Points, in no order, along strands that fork, close into loops and pass close to each other.
Two points are linked if the straight distance between their rows is under 25.8. Some points are linked to none.
tufe: -8, 3, -4, -8, 6, -3, -7, 15, -8, 2
dof: -18, 2, -10, -43, 7, 21, -6, -25, -10, -12
Kovo: -5, -21, 5, -1, 36, -20, -3, 17, 10, -15
Gorak: 1, -14, 6, 6, -8, -3, 7, 3, 1, -4
kose: -5, 23, -5, -8, -11, -7, -14, 23, -4, 11
pakup: 17, 17, -4, 8, -24, 29, 13, -19, 20, 2
zut: 13, 0, 11, 31, 3, -13, -3, -12, -13, 15
bon: -18, -5, -11, -35, 13, 13, -4, -14, -13, -8
fozor: 4, 17, 1, 14, -21, -4, -3, 14, -1, 12
numil: 20, 5, 1, 12, -29, 18, 10, -22, 18, 3
Sasi: -7, 5, -9, -36, -24, 12, 3, -4, 12, -7
fegu: 0, -15, 9, 18, 22, -10, 4, 5, -8, -3
Tisam: -8, 4, -6, -8, -5, 4, 1, 8, -5, 2
sab: -7, 33, -10, -11, -15, 5, -8, 12, -7, 13
nevog: 0, 1, -4, 18, 1, 15, 12, -16, -12, 4
bosul: -4, -17, 1, -8, 31, -27, -9, 24, 24, -19
Pav: 2, -16, 10, 25, 28, -7, 6, -12, -17, 2
boge: -9, 40, -16, 1, -2, 19, 2, -3, -17, 15
nupo: -11, -3, -4, -38, -17, 3, -6, 1, 6, -8
Bebid: 6, -5, 11, 12, -15, -17, -4, 20, 9, 1
filez: 0, 6, 0, 24, 5, 5, 4, -5, -17, 9
fitu: 5, 16, -11, -6, -18, 31, 16, -14, 16, -2
lag: -8, -12, 1, -34, 4, -13, -17, 15, 7, -12
Kamif: -5, 13, -13, -33, -20, 25, 9, -12, 17, -8
lev: -6, -24, 1, 8, 19, 10, 16, -16, -14, -8
fupi: -10, 0, -5, 7, 31, -1, -3, 10, -18, 1
Lani: 17, 3, 0, 25, -7, 10, 5, -33, -6, 12
kuv: 18, -3, 4, 15, -25, 9, 8, -25, 12, 5
mik: -4, -16, 3, -22, 7, -19, -11, 23, 14, -12
razib: 11, -8, 16, 24, 10, -27, -7, 17, 9, 0
Vofik: -5, 10, -8, -5, -14, 12, 7, -1, -1, 2
nuvo: -1, 15, 0, 1, -19, -8, -8, 23, 1, 9
feli: -6, 39, -14, -4, -13, 13, -1, 3, -8, 14
Nule: 9, 2, -4, 20, -3, 19, 11, -27, -6, 5
Bufi: 6, 5, 8, 29, 7, -9, -3, 1, -14, 12
veze: 3, -17, 11, 30, 38, -8, 6, -21, -22, 5
Fovu: -6, 13, -16, -37, -9, 30, 9, -20, 13, -11
Kuz: 13, -10, 8, 13, -26, -2, 7, -11, 9, 1
piva: -1, 0, 2, 8, 8, -11, -6, 20, -4, 2
kituz: -18, -7, -7, -29, 26, 4, -12, -3, -17, -7
zemul: 4, -12, 9, 0, -7, -19, -4, 27, 14, -5
naka: 16, -12, 21, 23, -3, -28, -6, 6, 9, 5
dum: -11, -9, -3, -33, -4, -3, -8, 9, 2, -9
Kuva: 12, -3, 14, 21, -15, -17, -4, 9, 3, 7
nalom: 14, -8, 12, 20, -18, -11, 3, -8, 1, 8
ses: 2, 4, -7, -4, -21, 20, 14, -9, 10, -3
Zug: -14, 6, -14, -43, -3, 24, 0, -25, 1, -11
Vezud: 15, 0, 5, 28, -4, -3, 1, -25, -10, 16
kemo: 3, -1, 6, 14, 16, -21, -10, 27, 7, -1
sebif: -8, -19, 1, -2, 36, -11, 0, 13, -2, -11
Neb: -8, -10, 0, 5, 31, -5, 0, 10, -11, -4
Talun: -2, -19, 5, -12, 16, -25, -10, 27, 21, -16

A tip is a point with one link. Name the tips that can be reached along the links from each point below, in the order of the rows.
Vofik -> zemul
bon -> fupi, veze, kituz
sab -> fozor, boge

Name the points in between on the shortest way along the links from the first point to the second, in order.
zemul, pakup -> Bebid Kuva nalom Kuz kuv numil
Kamif, kituz -> Fovu Zug dof bon
nupo, mik -> dum lag
mik, fupi -> Talun bosul Kovo sebif Neb
